Points on a hilly landscape, in no order, each with its height.
A ball rolls from a point to whichever of its 2 nearest points has the largest drop for the distance, and stops where none of them is lower. Distance is the straight distance between rows; heights are no part of it.
lubi: [ -2  20  18   5  26 -18 -13 -16  11  -8 -18   1  12  12  54 -19 -13   2
   8 -21   6  34 -20  -4 -33 -29 -14  -2   7  22  23 -41   8   2 -13   3
   7  23   1 -34  20  34  16  -4  -6  -6  14  -3 -15   2  12   7]  (h 343)
latel: [  1   1 -49 -26  31 -16  21  50  67 -14  -1  25   5  -8  -2 -30  18 -16
   6 -15 -11  -3  30 -25 -12 -66  -5  15 -19 -12  26 -38  26 -20  40  18
 -13 -38  -2  12 -25   6  13 -12   0  56  14   2  -4   5  17   3]  (h 349)
foret: [ 17  23  54  15  -2  56   7 -59 -30   5   4 -10   1  22   5  30 -17  16
   8  21  49 -18   4 -11 -47  31   9 -23  20  19 -17   3   9  15 -16 -22
  19   3   5   9  18   3 -10 -37   4 -24 -19 -45  -1 -12 -15  -5]  (h 437)
ton: [ 36  47   6  -1  13  26  -2 -13  -6 -10 -11   5  17  26 -29  34  -5  -5
 -12  -7  16 -35   3 -19 -35  -7   2 -12   0   6   2   9   1  20   3 -15
  -4 -40  21  12 -21 -14  -8 -41  -1   1 -29 -31  -8  -6  -2 -12]  (h 523)
ven: [-21 -57 -23  -9 -39 -38  -7  19  15  24   1  -1 -30 -27  25 -24  49  24
   1 -12 -24  -3   3   2  66  17  -3   2   3  -5 -20  43 -32  21  -1  -7
   7 -24  -8 -14 -17 -12   7  32  -8  -9  11  34   6  -1  13  17]  (h 454)
kade: [ -9  61  14  13  42   5   2 -45  16  15   0 -23  -3  42  46 -28 -13  -4
   9  13  27   1 -14 -36 -72 -34  13 -10   3  12  -7 -32  44  19   5  13
  37 -22  24  -5 -12   9  23 -56  13   0   8   1 -26 -35 -12  -8]  (h 376)
kegi: [-40  -4  60  11   5 -28 -23 -22 -26 -12  15 -16  13  -1  43 -10 -17  -2
  26 -10   0  54 -39  23   9  27 -35 -12  -5  16  26 -13  -2  11 -20  23
   8  32  -1 -22  37   7  -7  45 -23   2   1  21 -15  14 -12   3]  (h 600)
nodo: [-30 -17 -39  -6  -8 -29  -9  37  20  38  14  -3 -42   0  22 -39  29  29
   0  -7 -41  24  -6  -6  33 -21  14  17   4 -21 -29  21   9  -3  26  26
   4 -16 -24   5 -21   0  10  20   3   9  26  53  12 -14  -8   6]  (h 360)
Gil: [-42  14  92  24   5  11   5 -59 -36  -5  17 -10  16  24  37  15 -20 -19
  36 -13  20  31 -16  -8 -11  25  -1 -21  10  10  24 -16   3   0 -18   6
  16  40   3  -5  11   1 -15  22 -21 -25 -10 -15 -14   3   5  -4]  (h 708)
mesef: [ 31   6 -21   1 -19  34  -6   5  -8  -8 -23  17  -2   5 -29  38   6 -12
 -26   6   8 -17  15   0   7  26  -3   0  -9   7   3  11  -9   3  -5  -5
  -9  15 -11   4  -5   2  -6  -8   8   5 -12 -16   9   7  -3  -7]  (h 547)
Zan: [ 30  -9 -40 -19 -23  51   4  19 -23  10   4  -2 -25  -8 -60  19 -30  14
 -15  24  18 -43  47  16   5  24  46  17  -5 -44 -11  39  -6 -38   8 -19
  -6   8  28   4 -10   9 -17  -5  -7  -5  -8  -2  29  -8 -31 -29]  (h 588)
Tevom: [ -8  14  20   4  32 -31 -28  -3  14 -16  -6  -5   1   7  59 -21  -9   9
  20 -25  -7  48 -44   4 -25 -25 -15  10   7  17  12 -46  13  -5 -20  20
   0  33 -11 -31  27  28  16  20  -4   1  22  10  -7  11   3  -3]  (h 418)
fera: [  2 -24 -28  -9  -6 -10  23  30  28  -1 -11  18 -18  -7 -10  -4  30  -5
 -15   8 -45   1  15 -15  28 -17  12   2 -14   4  -3  13 -14   8   8   9
 -25   8 -11  13 -20 -12  26  14  10   1   5  15   0  11   4  10]  (h 332)
dore: [-58  32  76  21  26 -19  19 -61 -24 -19  17  -1  22  42  57   7  -7 -28
  40  -2   9  41 -25 -16 -28  -7 -11 -33  15  18  26 -39  12   7   4   0
  18  35  14  -8  11  19   2  15  -7  -8  -7 -19 -26 -19  13   1]  (h 664)
nit: [ 36   6 -26 -14  -5  28   4  23  -5   1 -14   9  -2  14 -31  23  -4 -16
 -24   4 -12 -24  24  -6   4  10  19  18 -11 -18   4  12  -5 -15   2   4
  -8   9   1  11 -33  -5  -1  -5   3  -4 -11  -4   4   5   0  -8]  (h 569)
Malu: [ 22  13 -13   1 -40  37 -30 -36 -50  13  -4 -14 -10   9 -58  16 -42  31
  -5  17  25 -32  21   5   0  58  20 -10 -12 -20 -21  26   4 -20 -18   4
  27  -7   5  -5  -1  21 -20 -25   5  -7 -18 -12  16  22 -17 -33]  (h 309)
rava: [ 20 -14 -36 -21   7  -7  22  35  50 -38   0  37  15 -13 -37  21  28 -20
  -5 -14 -12 -18  16 -17  16 -34   8  12  -6   6  13  -1 -16   9  21 -15
 -40 -23  -8  32 -25 -19  16 -10  -9  37  15 -15  -9  22  26  11]  (h 450)
mekas: [  2 -13 -39 -26  37 -14  12  34  68 -27  -3  34  14 -17  -9 -11  29 -24
  -2 -18 -10 -12  28 -24  -5 -59  -9   1 -21   1  35 -39  11  -3  37  21
 -10 -37   1  14 -18  -1  16 -17  -9  55  17 -12 -21  19  16   3]  (h 371)
Gonag: [  1 -36 -34   3 -38  13  15  16  -9  20  10 -20 -23 -20 -38  -2  12  14
   0   3 -22 -20  15  13  47  22  23   6  -5 -33 -31  44 -15  -9  -7   6
  -2 -16  10  19 -22 -20  -9  17   7 -18   3  31  31  -7 -13  -8]  (h 475)
gade: [ 19  -4   4  -1  12 -12  -2   5  20 -33  -9  46  25 -17  -9  29  -2 -33
  -6 -23  27   3 -13  10   4 -21 -17 -15  16  40  28 -23 -13  16   1 -28
 -27 -11  -4  15  20 -10  -4 -15 -14  29  -5 -41 -18  13  39  14]  (h 469)
gobed: [-10 -48   9   0 -37 -34  12  11 -11 -10  18  -8  -3 -62  20  17  50  13
   3  -4  12  14 -26  34  52  38 -12   7  14   5 -24  30 -52   7 -18 -11
  -7   6 -27 -12  20 -28 -11  34  -5  -8 -14  -2  33  -2  18  15]  (h 458)
momi: [ 42  24 -35 -18  14  14   3  21  12 -26  -7  17  20   9 -46  37  10 -20
 -18  -1  11 -35  10  -7  -7 -15   0   3  -7  -3  17  12 -20  -3  18 -24
 -22 -27   7  12 -27  -9  -8 -22 -11  25  -8 -29  -9   2  14   5]  (h 480)
Bav: [ 17 -17 -28  -3 -21   6  19  29  26 -16 -15  24 -10  -8 -31  23  34  -8
 -19   6 -22  -8   9  -7  28  -6  12  10  -8   6 -10  21 -21  10   1 -12
 -40  11 -17  18 -18 -20  13  13   8   9  -5   4   7   7   7   4]  (h 366)
nuv: [ -8  26  66  25  31  -3  19 -39  20 -17  33   4  23  12   7   8 -10 -29
  17   6  23 -10 -29  -6 -36 -31   9 -32  18  31  19 -37  22  15 -10 -35
   3 -13  32  25  29 -32   0 -38 -14   8 -18 -54 -27 -21  11  -8]  (h 596)
Maru: [  1  11 -29  -7  18 -30  -1  24  35  -1 -21  23 -18  -2  27 -22  10  -5
  -9  -2 -22  25   0 -13  -8 -30  -6   6 -11  16   3 -30  10   6   6  28
  -4   6 -23 -13   6  24  26  -2  15  13  20  18  -9  10   2  10]  (h 228)
bamu: [ 10 -36 -41  -5 -38  29  19  31  18 -16  -5   7 -10 -13 -52  15  48  13
 -18  -1 -18 -17  19   7  42   0  25   8  -7 -10 -18  62 -32  -1  -7 -25
 -39   1   6  10  -9 -11  -1  34  -3   9 -21  10  32 -19  -6   2]  (h 416)
para: [ -1  -2 -31 -11  13 -24  21  28  34  -1 -20  27  -9  -3   7 -14  19 -13
 -13   2 -32  10  18 -17   6 -30  -3   1 -17   8  12 -15  -1  10  17  19
 -15   0 -14  -2 -13  12  29  -1  14  14  14  13 -11  14   4  10]  (h 284)
Gopit: [  5  20  -1  -3  -1  19 -25 -12  -9  31 -25 -10   0  31  13 -17 -18   2
 -16  -2  -7   1  14  -9 -22   4  -3   7 -14  -6   6  -7  22   0  -4  20
  34   0   0 -24  -6  24   1 -22   4 -17   5  12 -22  11 -20  -7]  (h 634)
lobag: [  7 -22 -25 -22  42  -8   6  36  70 -39  -3  43  13 -23 -11  11  31 -30
   2 -31  -8 -20  17 -19   6 -54  -9  -3 -15  10  28 -32  -3   3  32  15
 -16 -32   5  29 -15 -12  14 -22 -19  50   9 -27 -23  26  12   2]  (h 391)
Bag: [-11  24   4  20   2  -9 -54 -24 -25  32   4 -62  -2  10  11 -42 -42  27
   2  15   6  10 -10   8 -17  31 -22  22  -8 -24 -27  -9  24  -2 -13  18
  35  -6 -11 -33  22  24 -13  -1  17 -41  27  34  -8  19 -12  -5]  (h 707)
nem: [ -8 -53  -9   2 -32 -27  -1  15  19   7  -2   9 -25 -36  14   0  56   9
  -6   4 -27   2  -8   7  56  13   0   2   4   9 -26  31 -33  13  -6  -6
 -12  -4 -18  -5   1 -27   5  23   6  -9  -3  15  13   9   6  15]  (h 502)
zaki: [  8 -11  25   3  18 -20   5   8  13 -40  -5  49  27 -19  10  21 -12 -30
  11 -37  21  15 -22   9  -3 -30 -14 -17  23  38  35 -37  -8   8  -6 -18
 -20  -1   6  16  24 -10  -8   3 -14  21  -8 -43 -17  21  49  16]  (h 503)
megav: [ 16  -6  -6   3 -21  23 -23  -6 -23  24 -13 -10  -9   4 -22  14 -18  -2
 -12   4  -8 -22  13   2  11  43   3   4 -16 -10  -7   6   5 -12 -19  19
  21   5  -3   0  -4   2 -10 -11   9 -20   1  -2   2  25 -22 -16]  (h 387)
zelo: [ 14 -23 -34 -30  -3  -7  35  54  55 -25  -3  29   5 -10 -32  -8  21  -5
  -2  -7 -32 -16  30 -25  23 -50  24  22  -4  -2   4  15 -12   0  15 -25
 -42 -25   0  29 -30 -22  25  10   0  19   6   3   4  12  29  11]  (h 430)
gama: [-26 -18 -15   9 -18 -46 -28   9 -24  27  15 -30  -8 -27  19 -31  22  18
  -4  17 -13  -1  -4  19  26  26 -28  14   5 -18 -29  11 -16  11   1   8
  22  -6 -14 -20  12   8  -3  13  20 -22  27  39   9   1  -4  22]  (h 392)
nama: [-16  34  85  25  21  20  35 -60 -35 -14  20  -6  19  24  16  35 -13 -20
  30   4  35  12 -19  -6 -45  16   5 -25  24  13   3 -19   2   7 -10 -19
   8  24   8  23  19  -8 -18  -3  -4 -23 -19 -49 -10 -27  12   1]  (h 505)
lozi: [ 32 -16 -37 -31 -13  48   9  31 -13  28  -7   2 -32  -7 -38   8 -48   6
 -16  24  13 -50  47   8   6   8  43  23   9 -43  -7  24   7 -40  17 -18
 -11   9  25  11 -26 -14  -7  -9  -6 -16  -6  18  21 -11 -30 -23]  (h 571)
fuvif: [ 22 -21 -42 -17 -27  20  27  46  29 -22 -12  20  -3  -3 -53  14  36   3
 -15   0 -20 -13  24  -7  25 -25  30  15  -5  -1  -5  45 -30   2   2 -37
 -49  -1  -1  21 -22 -15   7  27   2  11  -9   1  24 -13  12   7]  (h 394)
pagi: [  6   2  46  13  13  -3   2 -23  -7 -14 -18   9  21   6  36  10 -21  -8
   6 -26   9  16 -19   0 -17  -9 -13 -12  15  32  27 -21  -4   2 -22 -11
  -2  26   6 -12  11   1   4   0 -10 -19 -12 -26 -14   9  24  13]  (h 545)
mibap: [ 10 -30 -36   7 -40  26  13  19   5  -1   7  -3 -19 -18 -48  21  32   6
 -12   8 -12 -19  10  12  40  29  20   8 -14 -18 -25  43 -19  -2  -7  -1
 -13   2  -2  15  -6  -9 -10  18   5   2  -9  15  32  -8 -13  -9]  (h 443)
Mekan: [ -2 -46  13   0 -39   5  19   8  -9 -17   8  -1   9 -59 -20  34  36  -5
 -19  13  25   1  10  40  38  47 -15  -9  -3  16  -9  34 -45   8 -17 -13
 -23  26 -18 -23  47  -8 -16  29   4   5 -36 -16  34  -2   7  14]  (h 532)
somus: [  0 -44 -14   5 -47  17  11   8   0 -14  -1   3  -3 -41 -35  35  38  -3
 -21  22  12 -17  23  24  45  46 -11  -8 -12  16 -16  43 -30   6 -15 -13
 -23  20 -13 -13  32   1 -10  17  10   9 -28  -6  27  -5  -5   9]  (h 560)
gudid: [ 17  -5  -7 -11  32  -7 -12  10  45 -40  -3  51  15 -17 -18  34  14 -34
 -10 -31  15 -14 -12  -1   3 -34 -11 -17   2  32  31 -24  -7  16  16 -10
 -22 -33   1  28   8 -21   2 -31 -25  46  -1 -43 -24  17  14   4]  (h 435)
rine: [ -8 -42 -32  -6 -25  15  20  26  -6  35  12 -19 -19 -13 -27 -24   5  20
  -7   5 -31 -15  22  12  37  -1  21   9  -5 -41 -17  40  -5 -22   7   9
  -1 -13  18  14 -29 -23  -3  18   1 -21  10  41  23  -8 -21  -3]  (h 504)
Foza: [-34   0  39   5  18 -44 -34 -10 -20 -23  13  -4  -4  -7  55 -20  -3   3
  25 -13  -9  66 -61  20  -3   7 -34   5   4  16  14 -31   4  12 -13  28
   1  33  -9 -20  37  17   9  45 -14  21   9  22 -10  10 -13  -1]  (h 546)
nudu: [ 16   0 -29   8 -41  16 -17 -20 -45  14   0 -21 -16  -7 -60   9 -40  23
  -1  23  10 -27  14   9  22  61  12  -7 -13 -23 -28  26  -1 -22 -24   9
  24 -11   3  -1   7  11 -21  -8  16 -18  -5   2  26  21 -13 -28]  (h 253)
vutus: [ 18 -29 -38 -29 -12   0  27  57  47 -24 -12  32  -7  -7 -36  -5  33  11
  -2 -19 -38  -6  19 -21  31 -48  29  14  -1   1  -7  35 -26   4   2 -30
 -55 -28   0  29 -24 -28  20  32   0  10  -4   5  14   3  30   9]  (h 415)
Zavuz: [ -6   2 -45 -15   0   2  13  35   5  37   0  -1 -20  20  -2 -33  -5  10
 -14  11 -36  11  10   2  -1 -24  20  22  -9 -31   3   7  17 -25  22  28
   3   8  -9   4 -23   9   9   4   4   5  15  39   3 -11 -22   0]  (h 215)
Sesu: [ -5 -41  12   1 -41 -20  19   7 -15 -15  14  -6   7 -64   2  25  39   4
  -8   4  22  14 -15  43  41  42 -12  -2   7   7 -16  29 -49   4 -19  -7
 -16  15 -26 -14  40 -15 -19  34   1   2 -26  -8  36  -3  10  16]  (h 500)
Zutip: [-25  -2  33   2  33 -47 -41  -1  -5 -31   9  -8 -13  -4  66 -20  -4  11
  36 -23 -16  65 -64   6  -8 -14 -26   5  10  18   4 -53  11   6 -14  36
   0  35  -9 -18  29  18  19  47  -4  13  20  25  -5  11  -8 -13]  (h 494)
Gad: [ 22 -27 -31 -12 -29  46  15  16  -9 -29  -9   0   3  -7 -66  43  21  -2
 -22  17   3 -41  49   0  33  32  10  -4 -19 -11  -5  52 -24 -10   0 -20
 -20  24  14  -3  -4  13  -6   9  -1  14 -25 -15  21  -7 -17  -5]  (h 595)
ropas: [ -7  20  10  12  -4  10 -49 -20 -14  38  -7 -34  -1  20  19 -35 -28  17
  -8   3   1   9  -2   4 -21  11  -9  19 -12  -8  -9 -15  26   2 -14  17
  39   1 -10 -32  14  28  -9 -12   5 -26  21  18 -18  11 -20  -3]  (h 670)
dof: [-10  16   8  26  15 -32 -46 -16 -35  14  13 -60  11  -7  31 -39 -27  41
  12   7   2  19 -30  27 -11  41 -44  25   1 -22 -32 -12   7  10 -11  19
  22   3 -16 -32  20  19  -8  18  20 -31  29  35   7  17  -2   0]  (h 729)
laneb: [-33   2 -35  12   4 -40 -38  26 -21  39  11 -35 -32  -2  18 -46 -15  20
   0  14 -29   7  -9   2  21   9  -5  24   5 -32 -43   1  24  -3  19  37
  28 -12 -18   1 -18  -6   3   6  23 -15  34  66   4  -6  -9  -4]  (h 457)
Zata: [ 10 -39 -20  -3 -41  35  12   4 -10 -23  -3   2   2 -19 -56  45  19  -1
 -24  20   7 -33  41  12  42  53  -2 -12 -27   3  -9  48 -23  -3  -9  -9
 -17  20   1  -8  16   9  -7   7   7  12 -28 -16  25   1 -14  -3]  (h 582)
vasi: [-22 -19 -45 -11  -5 -13   3  42  15  44  15  -5 -37   4  18 -45   6  45
   4 -13 -40  21  -8  -5  29 -36  19  24  13 -32 -27  20  23 -28  25  20
   0 -17 -13  10 -32 -10  12  19  -5   1  23  63  19 -21 -18   4]  (h 318)
Soz: [ -5  -5 -48 -23   3  -6  28  51  28  30   6  15 -31  11  11 -46   5  23
  -1   2 -44  16   5 -10   8 -45  24  26   2 -24  -9   6  21 -29  25  17
 -14  -3 -10   9 -24   5  23  14   6  10  13  43  15 -21 -12   5]  (h 266)
katon: [ 18 -29 -35 -29 -15  37  18  34 -17  47  -2 -10 -23  -6 -26 -26 -49  15
 -20  28  -7 -39  41  14   6  -8  31  19   2 -41   3  21  22 -43  22  -6
  -1   4  25   2 -28 -17  -4  -5  -5 -25   8  30  16  -9 -44 -19]  (h 551)
kebel: [-26  -1 -34  14 -11 -40 -31  12 -33  35   9 -34 -18 -16  10 -38   2  21
   1  21 -11   4  -1  15  20  30 -20  20   4 -32 -36  13   4   9  11  18
  29 -13 -14 -13   1   6  -9  12  32 -27  34  56   8  -3  -8  11]  (h 456)
duzi: [-15 -58  14   0 -30 -45   3  11 -16  -4  18 -14   6 -56  31   2  41  17
  11  -3  -4   6 -22  29  52  34 -21   9  15  -4 -23  20 -44   9 -12  -3
   5   2 -26 -21  10 -26   4  27   2 -19   7   7  24   8  13  18]  (h 402)
fabu: [ -4 -35 -39 -17 -17  19  23  34 -10  49   7 -19 -20  -7 -23 -40 -21  24
 -13  17 -20 -16  27  18  15 -12  20  17   1 -44  -6  31  15 -32  15   2
   2  -4  16   3 -24 -13   0  12   1 -20  15  44  21 -16 -38  -2]  (h 526)
letat: [-44  30  74  17  32 -23  31 -57 -16 -23  22  -4  34  35  47   4 -10 -29
  42  -3  12  25 -28 -14 -35 -19  -4 -37  15  21  23 -43  16   3   3  -9
  15  18  26   6  10   0   3  -1  -4  -2 -10 -37 -28 -21  22   6]  (h 644)
Ruke: [ -7  15 -36  -8  -3   0 -12  26 -12  41  -4 -13 -16  25  -1 -31 -22  10
 -18   9 -27  11   4   7  -4  -3  14  21 -12 -33  -5  -1  29 -22   9  32
  22   1 -13  -7 -13  11  -2  -1   6  -2  18  38  -6  -4 -27 -12]  (h 274)
tak: [  5  24  71  20   9  38  24 -59 -28  -1  13  -9  10  21  16  27 -16  -4
  17   8  42  -7  -9  -3 -49  23   3 -22  27  19  -5  -7   3  10 -15 -25
  11  16   9  12  20  -6 -13 -22  -1 -26 -16 -50   0 -22  -3   0]  (h 472)
bam: [-25  28  76  25  38 -23  37 -46   2 -23  38  -5  36  23  19   4  -8 -36
  31   7  13   3 -35 -14 -36 -26   6 -38  16  19  19 -48  18   3  -3 -22
  11   4  32  24  20 -23  -2 -19  -7   6 -16 -55 -31 -23  23  -4]  (h 619)
Nam: [  7  14  67  11  -3  29  15 -45 -29 -18  -6   4  28   7  -2  37  -7 -14
  14 -13  45  16   0  12 -30  14  -9 -29  22  26  27   5 -19  11 -14 -37
 -13  21   4   3  28   3 -30  16 -11  -6 -38 -46   2 -17  28  11]  (h 761)
Bol: [ 15 -13 -19 -18  29  -4  -2  28  64 -50  -2  55  15 -24 -24  40  33 -31
  -9 -32  11 -15  -4  -4  11 -42  -6  -3  -4  20  24 -19 -12   9  22  -1
 -28 -33  -2  39   0 -16   4 -25 -33  59   4 -44 -21  21   8   9]  (h 417)
lutim: [-13  24  75  21   0  12  20 -46 -32 -26  -2  12  26  14   9  39  -4 -25
  29 -18  33  37 -20   4 -21  13   1 -28  16  21  28  -3 -17  12 -16 -23
  -6  21   3  11  19   0 -33  35 -18  -1 -33 -37  -5  -8  35   6]  (h 746)
Rafar: [ -5  26  24   9  26  -7  -4 -36  13   2 -19   2  11  20  43 -16 -15  -5
   4 -11  10  10  -5 -15 -42 -28 -10 -12   5  27  16 -29  14  13  -6  -2
  18   0  13 -22   2  20  14 -34  -1 -10  -1 -10 -23  -8  12   8]  (h 254)
gebop: [-31  23  87  27  -4  16   6 -55 -37 -17  10   1   8  18  19  35 -12 -28
  35 -13  32  37 -19  -2 -14  36   4 -20  15  16  18  -2  -9   4 -25  -6
   8  34  -3   9  21   2 -34  36 -22 -13 -24 -27  -1  -3  15   1]  (h 728)
Pekot: [ 47  38 -21 -17  15  25  -2   8 -10 -14 -14   9  18  19 -36  37  -1 -11
 -16  -3  15 -34  13  -8 -22  -2  -1  -1  -2  -9   8  20 -11   0  11 -20
 -12 -29  19   5 -25  -3 -10 -27  -1   8 -26 -31  -2  -4   3  -7]  (h 501)
damom: [-16 -37   4   0 -15 -42 -12   7 -22  16  18 -26   4 -39  27 -16  30  15
  -2  10 -10   3 -18  32  28  31 -30   5   6  -7 -17   6 -30   4  -6   4
  14   3 -15 -24  18  -4   4  15  12 -24  17  16  10  13  -4  20]  (h 307)
zov: [-16  63  21  23  52 -12   2 -50  33  10  15 -22  -3  29  40 -34  -7 -12
  18  22  31   0 -25 -31 -75 -47  11 -28   6  20  -3 -58  40  11   3   0
  31 -22  32   2  -1  -4  19 -52  12  11  17 -13 -27 -37 -11 -14]  (h 420)
mem: [ 18  20  36   8 -25  57 -20 -60 -41  14   0 -13 -11  23 -14  27 -23  27
   5  21  42 -28  13 -10 -33  40  18 -22   5   7 -23  14   7   9 -18  -8
  32  -5   2   2   3  16 -15 -40   6 -18 -26 -33   3   8 -21 -14]  (h 393)
roz: [  2  -2  43   8  20 -22   8  -7   2 -30 -10  28  29  -2  24  15 -21 -21
  16 -34   9  26 -26   0  -9 -23 -12 -17  20  34  36 -33  -7   4 -18 -15
 -11  16   8   4  16  -5  -5  12  -9   3 -11 -37 -16  15  47  12]  (h 534)
nemum: [-23  22 -35  14   8 -22 -42  14 -35  46  -4 -44 -25  11  -2 -46 -43  19
   0  14 -18   5  -5   8   6  18  -4  26  -2 -41 -37   1  39 -15   9  37
  30 -13 -15  -2 -10   0  -9   4  20 -25  31  61   0  -2 -22 -13]  (h 395)
kodis: [-28 -35 -31  -9 -20 -33  -7  23  24  27   2   4 -37 -14  23 -34  48  30
   0  -7 -37  18   3  -2  42  -6   3   9  -4 -11 -22  30  -9   9  17   8
   4 -20 -17  -8 -16  -1   9  27  -3   5  22  42   7  -4  -3  18]  (h 404)
zevar: [ 27  13  14   2 -36  51 -31 -48 -45  12  -8  -9  -7  16 -36  27 -28  26
  -5  11  32 -26  20  -3 -15  46  18 -12  -3  -3 -20  21   2  -4 -19  -5
  31  -6   0   0   3  21 -21 -31  -1 -11 -26 -26  11  15 -21 -22]  (h 354)
Laf: [ 32   7 -37 -19   5   5  14  33  30 -30  -3  25  16  -5 -46  29  17 -20
 -13  -2  -2 -29  11  -8   8 -22  12  11  -6  -1  15  11 -18   1  20 -21
 -35 -20  -2  24 -30  -7   4 -14 -11  35   5 -22  -8   8  20  10]  (h 465)
zibib: [ 31   9  -6   1 -11  23  -5   1  -5 -16 -27  23  16  -1 -24  43  10 -17
 -28  -1  24 -13  13   5  -1  19 -18 -13  -1  25  17  10 -16  15  -3 -20
 -21   5 -12  -3   1   3  -6 -12   4  14 -19 -28  -1   1  11   6]  (h 522)
moki: [ 34  -6 -37 -20 -20  52   7  17 -20 -10  -4  -1 -12  -2 -63  32  -6  11
 -20  20  13 -40  46   9  11  27  29   9  -8 -32  -8  43 -15 -30  11 -20
 -12  13  24  -1 -11  22 -16   0  -3   4 -18 -12  21  -8 -23 -18]  (h 601)
nevav: [  8 -15 -16   7 -28   4 -23 -10 -30  21  -4 -24 -11 -14 -31   4 -27  10
  -1  21  -2 -22   7  11  23  59  -7  -1 -12 -13 -23  10  -1 -11 -25  15
  25  -5  -5  -6  14   3 -16  -5  20 -29   6   9  15  27 -11 -14]  (h 325)
kud: [  7  -4  42  10   3  19 -17 -25 -10  10 -20  -9  11   6  28   8 -19  -3
  -7 -13   7   2  -5   3 -13  15 -11  -3   4  19  16 -15   4  -4 -28  -1
  13  26  -2 -18  10   5  -1 -12  -4 -29  -7 -19 -12  16   3   6]  (h 499)
tive: [  7  30  49  22  21   9   9 -38  12 -14  10  11  22  11   1  18 -13 -19
   7  -5  29 -16 -21  -7 -38 -21  -3 -26  17  38  11 -17   9  27 -10 -36
  -4 -25  21  21  15 -26  -6 -40 -10   3 -23 -47 -22 -15  11  -5]  (h 573)
zofo: [  2  -1 -56 -31  10 -15  38  62  51   6  -1  24 -14   6   6 -46   4  10
   6  -1 -30   5  19 -25  -3 -59  18  26  -5 -15   2 -10  29 -22  35   5
 -24 -17  -3  10 -24   8  26   6   9  23  13  29  14 -15  10  11]  (h 304)
dob: [ 15  16 -16 -14   8  19 -10   4  -9  23 -22   3   2  32   0  -8 -15  -7
 -20  -2 -21  -7  22 -13 -15   0   2   5 -21 -16  16  -1  13  -8   5  21
  24   0  10  -9 -27  15   6 -21   2  -9  -5   8 -15   6 -11 -10]  (h 610)
fiko: [-49  18  77  21  13 -10   3 -55 -26 -11  16  -8  21  36  57   2 -13 -14
  32 -12  13  46 -24 -11 -22   3 -10 -23  11  12  27 -29  13   4  -6   5
  12  41   4 -23  15  18  -1  21 -22 -14   0  -4 -21  -7   2  -1]  (h 685)
bop: [-14   0 -27 -13  22 -37 -19  35  32  12  -5   7 -37  -2  41 -24  15   1
   0   0 -38  27 -10 -12   3 -34   2  20  -5   6 -26 -28  17   1  12  42
   5   6 -33  -5   4   9  29   6  20   9  28  38  -1   4  -5   0]  (h 306)
zib: [ -2  47  12   6  28   3  -8 -40  15  13 -15  -8   3  31  37 -23 -13  -6
   3  -5  16   6  -4 -29 -56 -35   2  -9   1  17   7 -28  27  24   4   5
  29 -20  17 -16 -12  21  16 -51   3  -2   2   0 -23 -21  -2   0]  (h 324)
bemab: [-33   2  45  19   5 -32 -30 -29 -44  -4  23 -40  20 -11  39 -29 -22  18
  32  -2   4  46 -44  30   3  42 -52   2   0   2   5 -13  -1  23 -16  20
  14  17  -8 -28  32  10  -7  38  -9  -5  16  34  -2  12 -12  -3]  (h 650)
mepop: [-17  11  28  24  13 -31 -34 -26 -48   3  18 -56  24  -8  32 -33 -26  37
  23   4   7  29 -35  29  -1  47 -57  10  -6 -16 -13  -5  -1  15 -13  17
  15   9 -11 -34  25  17 -10  28   3 -24  24  34   8  18  -7  -1]  (h 692)
popa: [  6   1 -54 -32  21 -13  28  61  61  -6   2  29   0  -2  -4 -43   1  -6
   1  -2 -16 -12  32 -26 -12 -67  10  26 -10 -15  21 -28  35 -29  46  -1
 -20 -29   4  13 -27   8  16  -9   2  40   9  15   6  -7  15  13]  (h 329)
folab: [-14  24 -38   0  -3  -2 -21  15 -31  48  -2 -30 -16  19 -12 -43 -44  23
  -7  11 -20   3   2  10  -6   4   8  27  -9 -45 -14   2  43 -28  10  37
  30  -4 -13  -4 -14   7 -13  -1   7 -15  24  47  -2  -6 -36 -21]  (h 333)
telid: [ 20   0 -25 -17   4   8   9  22   1  13 -17   8   0  17  -9  -2  -3 -13
 -24   9 -33  -9  21 -12   0  -2  11   8 -21 -12  15   6   3 -13  10  19
   0   8   6   0 -29   6  17  -9   3  -5   3   8  -9   9  -4  -1]  (h 590)
bise: [ 29   8 -10   2   2   4   0   5   8 -25 -17  37  22  -8 -22  38   7 -25
 -21 -10  23 -10   0   4   6  -6 -16 -11   4  32  20  -6 -22  21   3 -23
 -31  -2 -11   8   3  -7  -3 -15  -7  23  -6 -31 -12   4  26  11]  (h 498)
vit: [-29  51  39  24  50 -25  16 -60  23  -7  22 -16  14  29  46 -26  -4 -13
  26  14  27  11 -37 -19 -68 -42   5 -30  16  17   8 -67  34   1   3  -9
  26  -2  33  -4  17   6  14 -38   6   4  15 -30 -22 -38  -1  -4]  (h 462)
Dipe: [ 17  -7  11   6  -8  14 -21  -6  -5  15 -19  -3   1   0   9  10 -10  -9
 -19   0  -5 -10   2   6   3  25 -11   3  -8  15   4  -8  -1  -1 -26   9
  10  19  -8 -15   8  -2  -1  -7   7 -21  -4  -5  -6  23  -8   0]  (h 447)
zofi: [ 24  42  32  16  19  23   4 -31   4 -12  -4   5  19  20 -11  27 -10  -9
  -3  -2  28 -28  -9 -17 -40 -10  -4 -24   4  30   7  -2   7  36  -5 -24
  -5 -34  22  17  -2 -20  -1 -46  -3   0 -25 -36 -14 -14  -1  -8]  (h 548)

For each start below, name the point where the ball stops.
somus => damom
nama => nudu
laneb => Zavuz
kodis => Zavuz
kud => nudu
Bag => gade
mepop => Rafar
nit => gade
Bol => Zavuz

For each start below, name every point that the ball comes to, in order.
Gad => Zata > somus > Mekan > Sesu > gobed > duzi > damom
dof => mepop > bemab > kegi > Foza > Zutip > Tevom > lubi > Rafar
gudid => Bol > lobag > mekas > latel > popa > zofo > Soz > Zavuz
ven => kodis > nodo > vasi > Soz > Zavuz
